Points on a hilly landscape, in no order, each with its height.
A ball rolls from a point to the lowest of its 2 nearest points, and stops where none of them is lower. Distance is the straight distance between rows; heights are no part of it.
(16):  -6  59 -14 -47  16 -17 -22 -33 -11  29  15   8 -33 -17  20  11  56 -24  83 -12  34   3 -25  -8 -24   0  height 506
(386):   6 -16  21  15 -21  30   5  52  24  33 -12  16  32 -17 -11  31 -59  -8 -19  28  20   9  33 -14  -8   0  height 651
(750):  36  17 -22  17  -9  39  -1  12   3  -7  34 -25  -7 -28  16  -6  19  21   7 -12   8  58  30   7 -18  -7  height 341
(613):   6  16  -4  -2   7 -29  13  14 -15 -17 -27  35 -67  -5 -47  25  -3 -33  31   2  10 -34  -9  -5   2 -19  height 596
(831): -35 -22  24  24   5  16 -11 -21   0 -44  34 -16  26  39  11 -22  17   0 -39  12 -50  -5 -17 -21  10  31  height 383
(351):  -2   0  17  26   2  -8  47   7 -17 -79  -1  19 -36 -29 -54  19 -48  16 -53  15  -2   2  15   2   8  -1  height 381
(921):   5   9  -2  29 -10 -26  18  43 -10 -71   5  -3 -38  18 -34 -13 -11 -30 -27 -13 -31 -46 -37   0  37  11  height 397
(98):   0 -23 -26  -4  -9  23 -32   3  27  -2  34 -43  44  12  50 -11  31 -15 -25 -17 -45  21 -18  -3   4  17  height 108
(534):  21  39 -37 -45  14 -24 -33 -13  26  66  18   5   2 -51  36  19  -4  -9  67 -39  43  11   5  33 -16 -24  height 458
(263):  20   7 -29 -26  -6 -43   6 -20  -5  26  17  -9 -45 -26  16  -3  28 -20  -8 -51 -15  13 -21  12   9 -33  height 363
(870): -11   9   8 -23   5  -1  -9 -57 -23  -3   3 -22 -23  13 -10 -41  58  30  24  -4   2 -10  -9  -8   9   3  height 346
(632):   9   3 -16 -33  11 -60   1 -21  -8  50  -2  32 -38 -23  15  27 -11 -25  11 -52   7   8 -18  15  -6 -41  height 471
(21): -19  16  -5  20 -15 -13  16  15   1 -90   9 -14 -32  22 -39 -38  20 -10 -22   1 -36 -49 -21  11  45  19  height 367
(66):  -4  -5   7 -25 -14 -11 -17  48  34  48 -31  36   8 -27  -8  42 -48 -60  33 -14   3 -38  15  -9  20 -18  height 553
(180): -64 -10  28  28  20  -4  30 -29  -9 -41   2  23  29  74 -26 -24 -16  29 -43  26 -14 -26  19  26  28  39  height 183
(490): -16 -18  27   4  12  31 -21 -19 -10 -42  13 -23  32  16   6   4  12  -1  -2  21 -21   9 -14 -34 -16  19  height 428
(830): -46 -25  27  26  15  10  15 -14  -9  -6  -6  17  51  69   1  -3 -29  17 -53  41  -6  -6   6   1  -4  35  height 266
(265):  20 -14 -11 -37 -16  31 -32  35  17   6 -40 -20  18 -26 -12  23  -7 -29  24  28   7 -36  -5 -25  -8  -9  height 201
(798):  24  -9  -2 -14  -8  -9   8  19   0  77 -29  38  -4 -33   0  23 -47  18  -2  -1  30  19  35  21 -10 -36  height 561
(225):  37  -4   4   6   8 -18  11 -20 -40  51  -8  14 -10 -25  30  13 -23  68   1  -3  29  49  21  22 -21 -31  height 559
(181):  13  -7 -19 -54   1 -31 -21 -12  -5   1  -5 -23  -4 -24  15  23  23 -41  10 -26 -15 -24 -49 -18  10 -13  height 645
(724):  28 -24 -19 -35  -9  -2 -29  14  22   4   0 -37  37 -35  24  25 -10 -39 -11 -22 -17  -5 -22 -18   2 -14  height 671
(75): -17  14  -6  11  -2   0  32  12   5 -67 -33   6 -25  -1 -65 -18 -14   8  -4  30   5 -39  17  20  18   0  height 255
(422): -41 -11  31  13  12  -6  50 -12 -16 -75  15   5  11  44 -43   2 -33  17 -79  13 -28 -34   5  23  41  41  height 257
(510):  15  27  -7 -16  -1  -3 -10  36  -3 -11 -26  17 -48 -40 -42  22   8 -37  52  32  16 -28  -5 -34  -5 -18  height 579
(598):  -5  -9   7  41  -1  20  32   4   7   9   7  -1  46  18  15 -21 -22  70 -58  38  31  39  34   7  -4  18  height 501
(49):   7 -19   3  -2  13  -8 -13 -13   7  33  21   1  43  -1  38  27 -25 -18  -9 -32  -3  32  -2  -8  -9  -6  height 737
(478):  41  12 -25 -13   1  -4  -9  -6  -9  60  -9 -12   2 -29  35  -5   5  47  32 -11  34  34  17  37 -19 -21  height 469
(656):  -4 -34  -2 -19  -3  -7  22 -10  -5  46 -60  21  12  34  -5   4 -24  19  -2   5  21 -32  11  18   6   1  height 416
(94):  -3 -27   6   8   0   5 -20  29  27  11  31   7  57  -3  43  36 -41 -47 -36 -15 -21  19 -10 -22  -6   6  height 713
(759): -28  10  -9  -4  -7 -32  -2 -12   8 -10  11 -11 -21  42   4 -20  49 -46  -5 -37 -36 -40 -40   8  28  12  height 155
(310): -15 -28  24  -4 -11  10  10  50  25  55 -28  41  40  18  -7  37 -66 -27 -24  23  11 -24  29  -5  12   8  height 653
(56):  10 -26 -13   9 -10  14   6   2  18   2  27 -28  33  11  34 -12   7   3 -59 -17 -30  33  -5  -3   7   6  height 238
(354):  -7  -4  11  37   2   0  31  17   1  56 -11  24  49  29  24  -7 -37  51 -36  28  39  26  34  23  -5  10  height 449
(929):  -6  17 -20 -11 -16 -39  13 -15   9  19   9  -8 -38   8   5 -33  45 -27  -4 -43 -21 -13 -22  26  19  -8  height 258
(644):   4  -3  16  18   6 -19  33 -37 -31 -35  32   6 -46 -23 -21 -16   1  42 -37 -17 -15  40  18  -1  11 -16  height 590
(323):  43 -16   6 -21   3  13   5 -14 -39  34 -19   8 -18 -48  -1  29 -26  54   1  23  27  38  18  -3 -33 -37  height 495
(8): -16  45  16 -30  24 -15 -22 -61 -27   8  19   1 -40  -3   7 -14  70   6  64  -5  15   5 -26 -18  -5   8  height 437
(791): -11  -6 -16 -25  -4  -1 -27  21  28  24 -31  -4  21  10   2   2  11 -39  33  -1   4 -37  -9   2  -2  -6  height 289
(672):  14 -15  19  -3   5  -6  35 -10 -31 -39 -23  19 -39 -19 -52  27 -37  12 -23  21   1 -10   4  -7  -3 -13  height 451
(328): -11 -18  26   0  21 -17  23 -44 -41  -9 -23  28 -27  16 -30  14 -13  19  -6  -1   9 -12   5  -4  -1  -5  height 522
(472): -10   1  -4  -6  17 -15 -27 -37   8  51  30  -7  46  12  68   2   5   0  28 -42  12  29 -10  21 -15   0  height 763
(894):  20  -5 -19  19 -17  -5  23   5   7 -12  22 -22 -15  -8   8 -21  20  -4 -42 -31 -27  25   1   2  16  -6  height 340
(453):  10  31  -8 -20   9  20 -33   1  -3 -37  10 -31  -6 -12  -4  -1  53 -23  50  24   0  -8 -20 -37 -15   5  height 502
(564):  21 -23   8 -13 -29  28   2  47  11 -19 -39  -5   2 -26 -38  30 -40 -19 -15  34  -1 -36  -3 -23  -2  -2  height 72
(434): -31  10  10  51  10  17   6   2  12   9   4  22  25  28   2 -21  -9  21  17  18  26  28  31  12 -22   6  height 254
(350):  -9  50 -21   5   8  25 -46 -13  12   9  53 -25   1  11  40 -22  67  -7  71 -12   8  26  -5   5 -18  22  height 796
(878):  21  20 -25  21 -11  23 -17  37  25   6  22 -18   4 -20  18 -10  11 -28  19 -10   1  28  13   7 -11  -8  height 242
(22):   8 -12  -8  13 -11  44   0 -17   6  -2  20 -51  37  17  35 -50  32  69 -36  13 -13  32  18  15   9  27  height 271
(611):  28  27 -40 -22  -6  -2 -22  16  21  61  10  -6  -4 -44  22   5   4  -6  34 -25  30  26  18  37 -15 -25  height 380
(324):   8 -36  17 -10 -13  12 -28  34  12 -18  -2 -14  41 -12  19  41 -35 -50 -18   4 -25 -18 -36 -37  -4   5  height 692
(411): -32  -7  32  27  27  -8   6   3 -12 -41 -16  37   0  55 -38  26 -30 -31   7  10 -10 -43  -9  -9   4  27  height 607
(690):   0  10  -3  26   0  55 -13 -32  10 -35  56 -37  18   4  20 -57  41  76  -5  10 -14  43  38   7  11  36  height 338
(47):   2 -22  10 -40  17 -17   3 -45 -33  18 -38  17 -17   9  -6  25   8   3  29  -5  15 -17 -13 -19  -5 -13  height 582
(443): -36  38  -4  21  -9  -7  -3 -24  16  -5  35  -8 -27  29   2 -62  74   4  26 -20  -9  -8  -2  15   9  19  height 243
(550): -17  -6 -15  -6  -6  -8 -24  -2  15 -10  15 -32  14  29  29 -29  45 -29  -9 -18 -44 -19 -33   0  11  15  height 224
(636):  -6  32 -22   7  -9 -11  18  11   7 -52  -6 -17 -48   0 -40 -42  32  -9   2   8  -8 -27  -6   9  18  -2  height 322
(210): -31 -18  29  25  11  14  11  32   8   0 -28  49  27  41 -31  33 -54 -27  -2  34  12 -31  23 -12  -8  18  height 630
(448):  31  31 -23  17  -3   7   6  -7 -16  14  19  -2 -46 -44  -8 -19  16  45  22  -1  18  55  35  22 -24 -27  height 433
(253):  -8  -3   5 -11   9  27 -44   2   1 -25   5 -24  29   6  11  10  22 -26  34  21 -14  -4 -21 -34 -20   8  height 466
(88): -50 -17  33  29  21  17 -12 -37  -2 -15  27  -2  43  60  21 -32  10  27 -28  19 -32  13   2  -4  -1  39  height 339
(179):  20   6  -4   5   1 -11  26 -23 -36 -15  -1  13 -59 -41 -30  -6  -5  54 -13  10   1  37  20  17 -10 -39  height 525
(717): -21 -11  24  21  -4   2  43   8  -7 -99  11  -1   4   3 -41  12 -40  14 -82  18 -17 -18  -5  -1  21  36  height 308
(121):   9   9   7  13 -16 -11 -20  74  23   0 -17  28 -13 -24 -14  22 -33 -65  24  -6  -7 -39 -15 -22  17  -8  height 514
(303):   1  -8  28  27   4  24  22 -36 -17 -55  40  -8   3 -14  -6 -10  -6  44 -41   4 -15  49  15 -23   1  17  height 580
(333):  30  -6 -12   3 -14  20  15 -20 -13  24   9 -40  15  -3  31 -46  16  87 -30  -1   6  39  17  23   6   6  height 153
(396): -10 -13  16  36   7  39  14   0   3 -24  25  -7  43   7  10  -1 -20  39 -53  32   8  46  23 -14 -13  25  height 537
(44):   6  12  -9  20 -19 -12 -32  63  20 -28  10  -2  -4 -13  11  -1   1 -63  20  -4 -18 -26 -42 -31   9  -2  height 479
(300):  11 -23  -4 -22  -8  -9  10  16   5  75 -63  44 -10  -7 -11  16 -37  27  23  12  37 -20  36  20  -4 -21  height 492
(30): -14  15 -12   1   9   9 -43 -24  10  22  39 -23  28  12  53 -10  42 -10  38 -29  -8  26 -12   9 -12  20  height 781
(934):  -3  54 -26 -44  15 -11 -34 -16  23  51   7   0   2 -19  36   9  34 -24  78 -23  43  -3 -12  20 -26  -3  height 515
(255):  -6  -2   9  27   5  -9  15   3   7  64 -24  35  25  21  23  -5 -22  30  13   6  42  14  25  27 -19  -6  height 371
(752):  23 -20  17  -2  -8   8  14  24   1  43 -14  17  12 -38  -3  37 -53  -6 -21   9  18  28  23 -10  -7 -23  height 619
(402):  -8  16   5  39   2  24 -11  42  28   4   8  20  14  -1  -2   6 -11 -28  30   9   9  18  24  -3 -23  -3  height 93
(545):  10  -6  -3 -22   7 -40   5   9 -13  27 -31  38 -47 -16 -23  40 -14 -43  23 -23   3 -21  -8  -2   1 -30  height 550
(186):  22  37 -17 -33   7 -11 -26  31   3  -5  -1  -6 -29 -37  -3  19  29 -50  53   9   8 -20 -31 -36  -5 -12  height 543
(946):  -7  16 -11   1  -6  -6  15 -18  -3 -10 -17  -9 -22  11 -23 -35  29  19  13   3   6  -5  10  15   4  -5  height 250
(571):  40 -22   3 -32  -7  32   4 -29 -32  -6 -22 -40  -3 -39  -6   1   1  62 -14  23  15  21   2  -8 -20 -16  height 394
(53): -10 -28   6 -48  15 -21 -16 -37 -14   9 -22  -6  13  23  12  29  12 -32  14 -20 -11 -31 -39 -24   6  -3  height 620
(26):  22  -6  -9  22 -21 -27  11  52   7 -29   6  -4 -17  -4  -4   5 -17 -50 -34 -26 -28 -18 -33 -13  20  -6  height 439
(519): -26   2  22   0  19 -24   2 -25 -27 -32 -12  25 -22  40 -26  15  11 -37  34  -3  -8 -37 -26 -21   6  13  height 581
(204): -19  13  -6  20 -11  -7  22 -25  10   1  10 -10 -12  29  -3 -63  39  29 -10 -18 -10   4  15  29  18   7  height 134
(899): -21 -28   0  -2  -1   2 -11  13  16  25 -32  13  31  38   3   6 -17 -29   3   6  -5 -35  -6   3  -6   4  height 345
(505):   4  -9  -2  12 -15  12  22  45  14 -38 -40   4 -14  16 -53   7 -27 -22 -17  24  -7 -55  -3   5  20   3  height 185
(692):  38  -6  -1 -10  -7  19  17 -38 -36  -2  -7 -38 -17 -41  -2 -28  10  99 -21  17  12  31  17  15  -4 -10  height 310

Two balls start at each pair of points below. Name the first point that both come to, or write none.
(303) / (644) | (402)
(328) / (752) | none
(510) / (44) | none
(26) / (613) | none

Where does a ball stop that starts at each point below?
(121) | (204)
(16) | (204)
(386) | (564)
(181) | (180)
